Each scene shows the same named points in several views. A view is turned or mirrored, shifted and resized as a whole, has a little noise and may leave points out.
In the rows, zero is written as 128.

Scene 1
View 1
z152: [169 135 139 113 126 139  98 128 125 158 110 150 108 147 125 142 125 121
 148 104 152 143 155 196 144 144 167 107 116 116 130 126 106 134 134 123
 128  96 148 105 153 130 129 117 172 139 150 110 120 157 122  85]
z563: [174 135 161  98 115 142  86  98 154 152 110 136  91 153 137 153 108 117
 171 122 138 157 138 171 146 133 173 127 141 106 109 150  90 149 121 138
 164  96 156 112 115  97 152 101 151 143 133  95  89 161 130 115]
z53: [171 139 158 110 120 145  84  95 154 154 109 135  88 149 141 148 107 110
 166 119 138 163 136 157 142 131 170 133 135 109 110 145  85 140 123 141
 155 100 160 124 127  99 149 102 142 143 128  91  98 155 130 123]
z927: [151 109  86 107 154  95 125 136  50 150 105 173 100 141  92 120 136 136
 108 115 175 116 170 243 147 186 157  66  97 140 132  81 138 106 147  82
  69 125 116 123 166 218  94 125 187 151 195 117 140 150 117  72]
z677: [153 139  98 110 203 114 132  91  69 156 104 178  71 136 153 145 122 105
  99 118 210 133 170 185 116 159 126  91  65 142 128  98  90  94 166 128
  66 108 149 195 176 209 106 101 132 177 125  92 148 108 136 142]
z37: [163 128 144 151  93 142  69  94 136 157 120 107 101 149 112 137 100  98
 178 116  98 178 112 149 155 143 214 145 153  96 101 130 125 129 112 118
 137 133 157 105 137  93 134 129 156 133 160  94 115 172 131 109]
z640: [185 140 157 103  85  95 153 143 153 142 133 176 101 145 152 115 127 204
 130 147 171 131 166 240 161 130 117  82 128 128 152 119 102 142 136 122
 156  80  93  76 152 130 186 131 216 118 172 114  81 132 109  69]
z726: [171 103 151 104  65 106  99 101 139 139 123 130  90 154  98 116 101 150
 176 153 104 154 124 203 176 158 189 114 181 105  96 125 134 152 109  98
 167 133 113  70  95 108 161 119 190 124 203 100  66 175 116  87]
z230: [159 135 121 120 148 107 120  74 101 148 116 151  70 142 143 131 105 120
 131 138 164 149 137 173 139 150 154 114 110 126 110 112 101 110 142 124
 106 122 139 160 153 158 136 109 145 162 142  85 119 124 135 143]
z10: [174 144 156 140  83 159  74 154 157 170 117 124 136 147 115 141 128 118
 175  84 121 158 141 185 155 125 197 126 135  96 136 136 117 147 113 131
 150  95 156  68 162  82 135 138 184 114 152 122 125 180 120  55]
z384: [165 137 130 119 134 137  94 131 115 162 105 146 109 144 117 141 131 112
 145 100 155 143 153 195 140 152 172 106 110 114 130 120 110 128 134 121
 114 103 153 116 157 144 118 122 165 143 151 114 129 160 122  83]
z549: [171 160 147 133 141 130 117  91 139 160 120 148  80 143 174 144 108 122
 138 121 169 159 140 151 133 118 144 128  99 123 131 131  78 115 142 153
 122  97 151 158 173 123 153 113 144 152 108  89 126 118 134 136]
z410: [167 148 116 143 134 117 133 145 103 160 125 160 111 137 141 125 136 147
 117 107 175 135 161 210 143 146 141  95  87 129 157  98 115 102 148 123
  89  99 126 123 203 162 127 140 190 139 152 117 149 128 121  78]
z446: [160 143 142 132 141 124 104  44 133 151 116 131  55 144 166 144  85 101
 148 145 146 175 115 125 136 130 166 145 123 112  93 134  84 111 135 144
 128 126 153 175 140 120 154 102 124 164 117  69 104 120 146 176]
z632: [174 129 159 143  60 131  88 106 157 153 131 111 103 149 119 124 101 132
 182 133  95 171 113 168 169 134 200 142 170  96 108 134 126 135 107 118
 159 125 131  78 137  74 162 135 181 122 171  97  92 165 123  91]
z157: [170 137 179  89 129 154  67  48 173 147  99 124  68 157 153 168  83  86
 189 138 127 174 122 124 142 126 184 152 154 102  80 170  65 151 114 154
 185 106 181 144  78  76 158  74 105 158 110  68  68 160 141 164]
z488: [148 136  98 139 173 116 112  90  70 159 110 150  80 139 134 134 116  97
 120 112 173 148 146 170 129 160 161 109  82 128 119  98 113  90 150 121
  67 131 147 179 183 187  99 122 138 166 139  93 156 124 138 135]
z732: [168 140 156 135 116 151  78  88 150 161 115 121  93 147 139 149 101 101
 172 117 125 173 124 142 143 129 190 146 133 101 107 144  97 129 116 139
 148 113 162 125 142  88 145 114 142 143 129  92 112 156 136 124]
z673: [168 140 145 118 117 126 109 110 137 154 119 150  92 144 145 136 115 136
 145 125 153 151 149 183 148 136 158 113 122 116 125 126  97 130 132 133
 139  98 139 118 151 125 148 117 168 140 143 100 106 139 128 106]
View 2
z157: [136  62 162 167 116  93  52 105 135 106  85 252 127 187  76 141 119 170
 191 151  97 124  38 157 107 159  96 103  94 178 164 119 119 116  60 132
 164 176 102 119  88 133 114 170  47 175  56 178  84 141 106 135]
z446: [113  91 164 134 152 120  79  99 107  98 115 188 132 136  56 122 101 122
 178 164 137 103  96 138  78 177 134 115  97 188 144 112 149 124 103 106
 180 139  88 113 101 100  84 171  73 158  86 158 132 151  96 143]
z549: [128 110 171 135 117 130 124  85 100  90 132 185 133 118  81  79 112 113
 166 154 136 104 115 148  98 174 158 119 108 136 141 104 155 112 109 116
 177 110  87 128 145 111  98 155 130 156 102 138 117 136 115 123]
z927: [165 167  84  77 135 177 187 136  37  75 116 128 203  48  95 128  63 177
 138 203  95 130 149 122 115 136 158 206 119 130 125  95 120 126 186 122
 207 102  86 107 124 107 158 103 176 127 178  86 204 157 206  71]
z640: [159 119 165 139 120 138 197 116 156  83  84 158  85  78 140 134 126 179
 114 129  79 129 142 138 123 151 160 161 103 108 140 113 122 143  95 169
 179  71 117 118 225 194 137  84 185 133 150  97 158 179 165  57]
z230: [134 119 141 113 152 145 128 112  85  89 114 155 146  96  73 131  86 136
 155 175 120 111 127 131  86 165 147 153 103 173 134 106 140 131 135 113
 193 117  86 110 118 109 105 139 115 147 124 125 167 161 135 113]
z673: [145 121 146 132 118 132 137 110 117  95 102 178 139 115  99 116 110 155
 146 155 107 125 108 140 111 154 139 133 105 132 139 118 123 120  98 139
 177 111  99 120 154 140 134 131 142 154 123 124 140 146 138 100]
z632: [136 145 142 133 145 113  98 138 179 124  71 176 151 138 104 174 131 177
 122 151  96 154  89 119 108 150  92  97  89 145 114 175  65 127  47 156
 150 120 113 108 144 166 164 129 126 167 144 131 153 140  91 126]
z732: [134 123 146 137 120 117  85 109 133 116 103 200 163 145  82 122 121 148
 159 163 120 132  80 141 108 156 109  96  98 146 133 142 102 107  72 130
 156 135  99 124 116 124 137 156 108 173 108 145 116 123  97 136]
z53: [141 106 148 144 110 113  98 110 124 102  97 208 144 146  94 119 115 162
 163 159 105 128  75 143 116 153 115 113 101 138 145 126 111 114  78 136
 165 138  98 123 125 136 130 149 112 162 100 146 112 135 120 119]
z677: [141 118 129  94 119 162 162  87  10  67 156 160 172  72  62  69  63 116
 183 195 140  86 138 145  96 167 190 188 121 151 148  60 185 114 192  86
 215 115  67 122 108  66  92 149 133 135 118 119 154 149 179 102]
z37: [136 149 126 124 141 119  78 135 139 126  90 180 189 142  81 154 116 161
 142 169 108 155  80 122 112 147  89  97  94 155 116 166  73 113  72 136
 152 140  97 113 105 125 164 149 118 171 131 141 150 124  94 146]
z384: [160 147 116 112 102 144 142 116  84  99 113 175 190 102  98 104  99 163
 151 180 110 137 103 140 126 142 131 141 115 115 132 122 104 103 120 130
 176 116  94 120 128 120 159 132 157 154 140 114 141 126 155 102]
z10: [156 164 123 132  93 124 120 122 147 122  96 191 187 125 120 111 132 173
 129 160  98 165  83 136 143 134 102  93 102  87 118 165  64  93  60 160
 143 112 109 130 160 155 187 126 178 175 149 116 122 104 115 116]
z410: [147 162 133  97 116 159 177 102  82  89 136 138 168  64 104  80  96 131
 132 174 126 122 147 130 117 155 169 152 116 105 122 113 131 111 142 128
 184  75  89 122 172 119 136 119 197 143 162  94 164 136 153  96]
z726: [152 126 125 130 154 119 117 159 172 110  46 170 136 126 110 211 115 215
 122 152  60 160  89 118 111 132  88 143  86 162 128 150  66 147  71 162
 166 130 118  97 135 183 172 104 116 149 147 125 174 173 140  96]
z152: [157 138 126 122 104 137 141 118  98  96 109 183 172 107 105 108 109 166
 149 171 103 140 100 139 132 141 132 140 110 113 136 121 107 107 109 140
 170 116  96 125 140 134 155 130 155 155 137 117 135 129 153  99]
View 3
z726: [136 133 110 106  88 107 101 177 117 131 143 121  81 147 170 114 200 128
 126 126 125 121 175  98 136  90 120 148 112  58 150 149  96 103 202  86
 145  97 142  96 100 119 108 147  73 121 106 125 108 118 118 134]
z37: [119 159 111 111  92  99  94 153 164 164 129 104 112 153 153 142 160 132
 104 121 148 108 146 103 183 104 135 137 138  89 157 113 125 119 170  88
 127 122 144 112 118 125 131 106 116 124 153 109 136  96  99 160]
z230: [145 112 118 131  84 103 120  77 120 166  82 112 101  94 132  87 160 142
 146 137 156 114 131 111 164  89 132 133 170 101 131 104 142 152 156 120
 144 119 126 156 132 155 135  91  85 133 140 134 141  65 133 106]
z446: [143 149 123 137 106  88 109  64 123 162  98 113 117 110 164 120 152 138
 145 126 135 127 102 112 179 101 129 146 200  93 150  89 166 171 156 111
 139  87 129 156 119 159 146  81 105 118 174 109 143  71 118 142]
z410: [116  81 108 126  91 104 119 107 144 169  81 126  90 111 103  68 129 132
 130 145 170  82 145 120 153  81 152 121 124 115  77  99 102 114 127 138
 161 182 105 154 170 144 124 120  97 131 114 150 130  75 142  74]
z10: [ 89 137 110 114 111 109 103 171 176 137 131 119  89 186 144 134 148 118
  82 120 160  85 140 110 184  97 151 133 101  75 107 109  94 114 148  95
 143 161 109  96 139 105 109 144 120  95 121 121 128 100 113 131]
z549: [124 123 123 139 120  96 117  66 130 152  88 124 106 123 146 106 132 132
 137 126 147 107 102 122 178  97 148 139 177  91 105  81 146 165 133 125
 153 126  99 158 144 151 138 108 107 100 154 121 140  72 133 111]
z488: [142 102 114 132  61 106 122  74 146 188  64 103 109  77  94  75 143 147
 137 149 186  97 134 114 180  90 136 120 171 132 123  95 148 147 144 129
 138 156 131 172 152 158 142  70  97 151 144 137 159  41 133  96]
z157: [134 170 139 138 104 109 109  91 128 129 119 106  97 147 186 152 191 130
 115 104 140 126  98 111 200 102 121 160 184  55 171 101 169 201 182  79
 123  66 123 113  85 126 120 104  98  81 164  96 147  71 109 159]
z563: [120 138 128 132 106 112 116 116 133 128 119 118  86 155 165 126 178 125
 114 113 145 110 121 114 180  94 135 146 146  62 132 105 133 163 165  95
 139 108 111 114 110 122 112 130  94  87 132 114 132  86 121 128]
z632: [116 153 105 107 113  92  91 171 143 142 150 124 100 166 172 137 159 125
 114 122 123 115 153 100 155 100 135 143 125  66 141 125 100 102 174  91
 145 112 133 105 118 122 121 140 108 112 142 115 110 123 106 156]
z673: [122 115 118 128 105 107 117 104 129 139 105 123  89 133 149  99 159 128
 129 130 147 105 130 115 161  91 138 143 145  79 112 103 116 141 152 113
 154 130 107 132 133 137 118 128  94 105 125 127 127  87 131 107]
z640: [121  77 110 124 125 105 122 122  93 112 112 152  65 137 156  71 164 122
 149 137 119 107 154 121 113  75 144 141 114  64  63 121  76 113 147 130
 183 133  90 127 144 134 102 176  67  96  86 148  96 118 154  71]
z927: [138  60 106 117  35 128 126 124 135 174  70 108  75  74  76  43 176 148
 134 158 198  86 186 106 147  71 130 113 110 123 106 131 101 105 168 128
 148 181 132 148 153 142 110 105  61 165  83 160 139  52 146  59]
z384: [114 109 118 127  78 119 117 123 158 151  94 112  86 131 116 100 160 132
 110 132 180  88 142 113 180  87 141 130 126  94 111 109 119 138 152 111
 141 162 116 126 141 126 114 114  90 118 118 133 143  66 126 100]
z53: [121 143 125 133 108 107 111 108 140 135 114 116  91 148 162 129 168 124
 116 116 147 110 114 114 187 101 135 148 156  71 134 100 140 166 159  99
 139 109 113 120 114 128 119 118 100  91 142 112 136  82 119 135]
View 4
z10: [169 147 161  85  99 147 155  91 199  93 113 143  92 139 164  89 155 139
 111  78 132 160  67 124 133 108 116  84 182 163 158 101 134 149  88 139
 131 106 143 106 140 141 160 132 131 122 178 120 108  80 119 151]
z673: [155 140 150 107 117 130 153  88 170  75 124 145  99 116 105 113 145 120
 115 108 138 124 102 141 144 127 105  91 157 133 126  95 130 131 118 107
 131 103 122 128 152 132 125 142 112 123 154  90 146 111 129 152]
z384: [163 151 153 127 132 119 158  67 179  81 119 136  93 137 134 114 149  92
 105 111 145 155 104 142 136 129 114 103 167 147 142 114 134 128  95 120
 147 112 126 144 143 122 132 129 121 146 147  92 135  99 124 158]
z230: [146 144 129 133 139 112 157  81 158  86 135 150  94 113  89 128 132  89
 123 148 146 122 131 142 147 135 103 115 160 124 121 122 133 121 141  92
 143 115 110 138 162 103  99 140 121 136 127  84 168 134 123 149]
z640: [157 130 163  81  95 151 145  83 144  34 104 110 115 105  79 113 128 147
 103  80 138 120 109 158 167 143 101  65 127 143 105  39  70 133 122 111
 117  67 124 146 131 165 132 146  90 141 169  78 126  95 148 175]
z677: [140 144 139 174 183  88 157  55 146  61 130 146  99 104  79 142 138  17
 105 160 136 125 141 160 148 156  96 121 161 118 127 133 129  91 122 102
 173 123  95 181 162 104  98 127 108 157  96  57 191 128 132 166]
z152: [162 144 152 117 122 127 156  75 178  73 116 136  96 129 128 114 150 107
 107 102 144 145 100 142 140 125 112  95 161 145 138 104 131 130  94 116
 139 109 126 139 145 128 131 131 117 138 154  92 135  96 127 157]
z53: [160 141 140 111 112 133 155  99 190  91 133 168  90 121 117 110 167 137
 122 107 145 119  93 127 128 112 112  93 165 118 134 117 167 142 109  95
 123 117 120 109 167 124 116 146 123 101 161  99 159 116 121 133]
z563: [165 140 140 112 107 136 155  97 196  94 131 166  90 127 119 106 171 144
 122 107 148 121  93 126 122 109 116  91 160 121 127 116 175 145 102  87
 119 118 122 111 166 126 115 144 122  99 166  99 156 112 121 130]
z488: [144 152 132 149 165  91 158  65 154  92 133 150  93 120 106 129 125  36
 112 161 138 143 136 143 148 140 103 130 179 135 136 143 126 107 134 111
 170 126 111 154 159  89 108 129 127 160 108  82 171 132 122 157]
z632: [160 144 141  65  78 155 162 107 182 116 127 148  92 137 134  96 131 179
 134  98 144 144  94 119 140  99 122  94 168 149 130 100 124 166 134 113
 112  96 144  84 146 124 133 150 141 121 183 129 113 111 114 130]
z157: [167 137 127 116 101 136 157 116 212 110 148 196  84 123 110 112 192 170
 140 117 161  96  91 113 109 100 116  94 160  92 119 134 220 155 111  58
 104 134 113  90 186 110  90 159 129  68 169 101 188 133 113 105]
z927: [158 159 145 147 152 107 165  38 148  64 112  96 102 144 109 136 105  58
 101 135 167 185 157 163 165 148 121 127 143 171 119 112  78 117 107 112
 160  97 124 188 117 114 122 124 119 213 131  67 121 102 129 178]
z37: [162 149 133  92 101 136 165  99 192 132 136 159  87 145 151  98 138 148
 132 118 148 157  97 113 129  97 123 112 184 145 141 132 148 156 126 109
 128 115 139  91 156 103 126 146 151 126 164 130 126 116 103 125]
z732: [160 139 138 102 109 134 158 103 193 112 134 174  86 124 131 104 158 131
 125 112 135 127  88 118 124 107 108 100 182 127 141 127 168 145 121 108
 129 122 126  97 168 113 122 142 137 100 159 114 152 117 113 127]
z549: [146 129 143 116 134 118 149  94 163  77 133 170  96  94  93 113 154  84
 113 126 114  98  96 136 141 135  88  95 176 110 137 107 145 116 134 112
 145 115 108 120 177 120 115 140 110 101 130  94 179 123 128 149]
z446: [139 135 122 123 128 116 157 107 171 113 154 185  87 105  87 118 147 110
 135 152 131  96 113 122 132 119 102 111 175 101 124 137 170 130 159  84
 133 124 106 103 185  97  89 152 130  99 131 101 190 152 115 125]
z410: [150 143 158 118 140 116 149  64 144  61 113 123 105 111 109 118 122  58
  97 118 119 148 109 155 159 145  98 103 169 158 140  93  82 112 122 142
 163  96 118 153 142 133 139 124 113 160 130  87 134  97 134 179]
View 5
z53: [134 113 136 144 116 127  94 101 140 148 132 114 110 151 128 134 143 111
 121 128 135 127 121  95 119 135  96 126 124 111 135 108 130 155 135 108
 122  88 110 136  99 122 125 135 123 117 118  82 123 109 125 147]
z677: [114 140 161 152 117 151  87 130 115 154  90 150 126 138 115 146 139  92
 147 111 111 159 141  96 128 124  74 165 113 103 124 180  97 132  97 123
 148 171 135  83 126 107 134 164 140 102 103  89 123  92 178 175]
z152: [134 126 143 161 114 131  85 109 138 134 134 146  97 150 128 137 140 105
 112 122 135 152 114 103 121 130  94 130 112 116 127 143 128 153 124 135
 135 110 101 124 109 136 129 162 123 111 117 101 109 121 134 157]
z673: [132 128 139 155 125 130  90 107 145 144 136 134 103 142 125 131 145 104
 109 132 133 145 126  96 122 128 108 132 115 113 121 127 120 151 128 137
 129 109 115 124 114 124 129 146 130 118 119  90 117 122 136 152]
z10: [149 118 134 172 105 117  80 105 140 119 160 155  84 154 142 133 146 121
  92 124 146 148 109 112 114 134  94 105 118 121 140 134 153 164 138 137
 128  78  86 151 100 154 129 147 120 111 132 115  94 135 106 133]
z410: [135 147 148 176 123 134  78 126 138 136 131 176  99 133 125 133 144  96
 105 125 128 169 138 108 121 117 100 142 110 116 115 178 115 147 111 167
 138 148 123 106 130 132 137 160 141 110 118 114 105 129 150 151]
z732: [138 104 134 146 105 125 100 114 131 148 130 126 108 148 136 127 146 116
 118 136 136 125 129 100 115 137  94 118 130 119 148 111 133 154 135 105
 115  81 117 143 104 130 130 125 121 116 119  89 119 100 120 133]
z640: [136 153 137 178 153 129  75  88 179 141 169 137  83 132 114 129 143  91
  77 138 143 161 115  98 131 112 146 139  92 114  86 123 107 159 130 187
 141 118 109 114 123 121 128 163 136 131 128  95 116 169 136 160]
z632: [142 111 131 152 106 119 107 115 146 132 148 135  85 143 134 112 153 117
  84 158 152 133 117 109 118 136 127 104 127 142 129  95 135 167 145 147
 112  62 101 155 114 148 120 140 115 124 116  98 113 119 100 135]
z563: [135 114 134 145 118 128  92  94 142 145 138 112 104 154 127 134 144 111
 115 129 136 130 111  95 123 136 102 127 119 110 130 102 130 156 135 112
 125  83 102 137  96 123 123 143 121 119 120  82 123 116 125 151]
z384: [129 126 149 160 106 135  89 116 127 129 127 154  98 148 128 138 144 108
 114 124 133 154 116 107 120 132  88 132 113 119 129 152 129 151 122 134
 137 121 103 121 111 140 128 166 124 106 114 106 105 115 138 158]
z446: [126 110 138 128 114 134 111 124 129 169 105 111 125 137 126 120 146 105
 136 145 125 120 149  90 122 133 100 135 135 115 136 111 104 143 123 103
 108 101 146 120 119 103 129 114 133 122 107  66 140  78 142 144]
z37: [135 104 139 143  91 125 112 126 124 131 126 137  96 149 140 118 153 122
 106 152 143 132 122 109 114 144 100 109 134 139 145 111 138 162 138 122
 112  72 105 152 112 150 121 140 114 113 109 101 114  93 109 136]
z488: [117 129 159 148 103 145 104 146 109 148  88 160 120 133 123 132 143  98
 139 131 119 157 148 104 124 131  80 148 124 120 132 171 104 134 104 128
 132 150 138  96 133 123 131 157 136 104  96  97 121  79 159 163]
z927: [113 145 170 162 107 151  99 139 121 118 104 180  93 135 111 133 141  96
 109 134 130 183 116 115 129 126 100 152 102 134 102 177 104 146 103 174
 157 162 100  91 139 146 121 214 123 103  92 114 106 112 162 192]
z230: [119 127 152 143 116 142 103 127 130 155 103 134 116 135 118 128 145  99
 128 140 125 145 139  97 127 128 103 145 120 120 123 135 101 140 116 130
 127 130 132 105 126 115 127 151 132 113 101  83 129  92 153 161]
z726: [127 117 140 144 110 130 117 105 150 124 146 121  79 143 119 113 149 111
  80 166 154 142  96 107 125 139 144 115 114 149 107  79 123 166 141 160
 125  69  84 141 119 149 106 175 106 125 101  87 120 122 107 165]
View 6
z488: [108  82 155  82 122  86 167 128 144 114 123 119 126 116 127 163 117 103
 134 148 154 153 127 125 146  82 108 140  75 107 113  95 105  91 152 128
  80 136 113  82 141 105 119 112 165 109 137  94 174 141 119 165]
z410: [111  78 148 100 137  92 116 105 141 111 141 113 105 133 128 170  93 154
 153 150 135 119 122 136 141  98 119 128 100 127 105 107 118 105 169 112
 100 120 132 106 135 116 127 157 157  82 149  81 151 101  97 168]
z10: [144 110 120 141 107 111 100 133 127 160 110 132 139 130 143 132 109 155
 135 123 114  99 122 112 129 138 117 153 128 139 113 136 107  90 154 128
 131  73 148 144 121 154 147 186 165 136 141 131 110  63  84 171]
z673: [139  93 126 111  99 104 115 129 133 130 137 152 121 134 143 146 111 134
 146 118 136 109 129 130 116 133 114 138 108 127 118 124 112  98 162 112
 114 104 127  99 138 114 138 141 152 109 114 117 134 101  99 145]
z632: [168 116 102 130  81 125 126 139 150 163 115 158 117 123 147 131 110 129
 149 124 123 101 139 112 100 148 109 152 136 137 130 150 128  84 156 105
 148  85 124 143 117 139 128 170 129 151 133 165 118  89 102 147]
z927: [108  76 190 113 140 101 144 102 142  93 126 118 106 148 119 183  82 147
 192 167 153 152 140 124 136  56 131 140 120  98 148 109 137  98 182 121
  90 110 157 112 131 106 112 138 182  82 132  90 177 138 109 194]
z230: [128  85 137  89 101  98 151 132 143 115 134 149 122 124 137 153 119 104
 143 127 151 133 131 130 123 110 107 141  91 114 123 114 111  95 155 116
  92 127 107  81 146  99 125 111 154 111 117 111 159 134 115 146]
z563: [155 106 118 123  81 109 116 150 124 146 124 174 142 132 149 128 125 121
 131  97 132 105 134 122 110 149 113 153 113 127 129 137 103  92 154 125
 117  87 129  98 140 123 147 132 159 130  97 136 121  97  97 141]
z53: [149 101 116 113  83 105 119 151 125 150 121 166 145 124 146 129 127 115
 126 103 136 109 129 123 114 149 109 156 104 126 118 131  97  91 148 126
 114  97 120  99 140 123 145 129 157 132 106 130 126 102  97 138]
z152: [133  95 140 122 110 101 112 129 127 130 124 140 133 135 138 147 109 141
 146 124 134 115 127 123 127 118 119 146 110 124 123 122 109  96 159 127
 108  94 142 110 137 125 140 148 170 112 123 113 134  97  94 165]
z640: [142  80 131 119 105 110  78  99 142 109 172 164  84 163 146 165  77 173
 188 121 130  84 135 144 100 142 130 124 131 139 126 138 140 114 188  82
 133 100 140 110 141  99 135 165 138  69 109 105 121  86  85 140]
z446: [146  98 105  82  77  97 157 154 143 144 131 166 133 107 145 130 142  80
 114 109 147 128 130 128 112 140  96 144  80 125 109 116  98  89 139 115
 100 133  84  74 145 104 130 100 137 139 111 130 147 129 116 121]
z157: [167 112 101 112  48 108 130 181 119 161 114 202 166 118 155 104 155  80
 107  69 142 110 132 120  98 169 103 168 100 123 127 142  84  84 138 135
 111  95 107  78 151 118 157  98 156 158  75 156 119 113 105 118]
z677: [ 94  69 167  71 131  74 150 124 131  94 141 127 127 127 125 170 117 109
 140 138 161 150 122 138 149  79 111 133  68 103 109  85  96 105 157 128
  58 142 115  56 159  90 127  92 178  78 115  68 182 147 112 157]
z37: [157 118 113 124  85 117 147 151 143 165 100 146 140 112 141 127 124 108
 131 126 130 123 134 103 115 130 104 157 120 128 126 140 113  77 143 127
 129  90 122 131 118 143 132 155 147 165 138 159 132 101 108 159]
z726: [170 111 124 142  70 136 128 133 149 142 120 181 111 145 145 137  98 132
 182 126 136 108 152 108  82 135 123 154 156 123 161 162 143  87 171 102
 145  80 143 139 117 121 125 157 140 137 107 169 127 109 106 153]
z732: [149 108 109 114  84 106 132 153 131 160 114 155 145 114 145 123 132 109
 117 109 132 112 128 117 121 144 105 154 103 132 112 131  98  86 143 126
 115 100 115 108 133 133 142 138 150 150 122 140 124  99 101 143]
z549: [129  86 112  87 103  87 126 135 134 132 142 147 127 117 143 141 127 113
 117 111 136 111 119 138 131 141 103 136  78 132  93 108  93 101 149 116
  95 129 101  74 150 109 140 122 148 109 120 102 136 107  98 130]

Which points are out of place in each view (at most two, in the order of its rows)? Write - if all are in place.
view 1 => -
view 2 => z230
view 3 => z157
view 4 => z563
view 5 => z677
view 6 => -
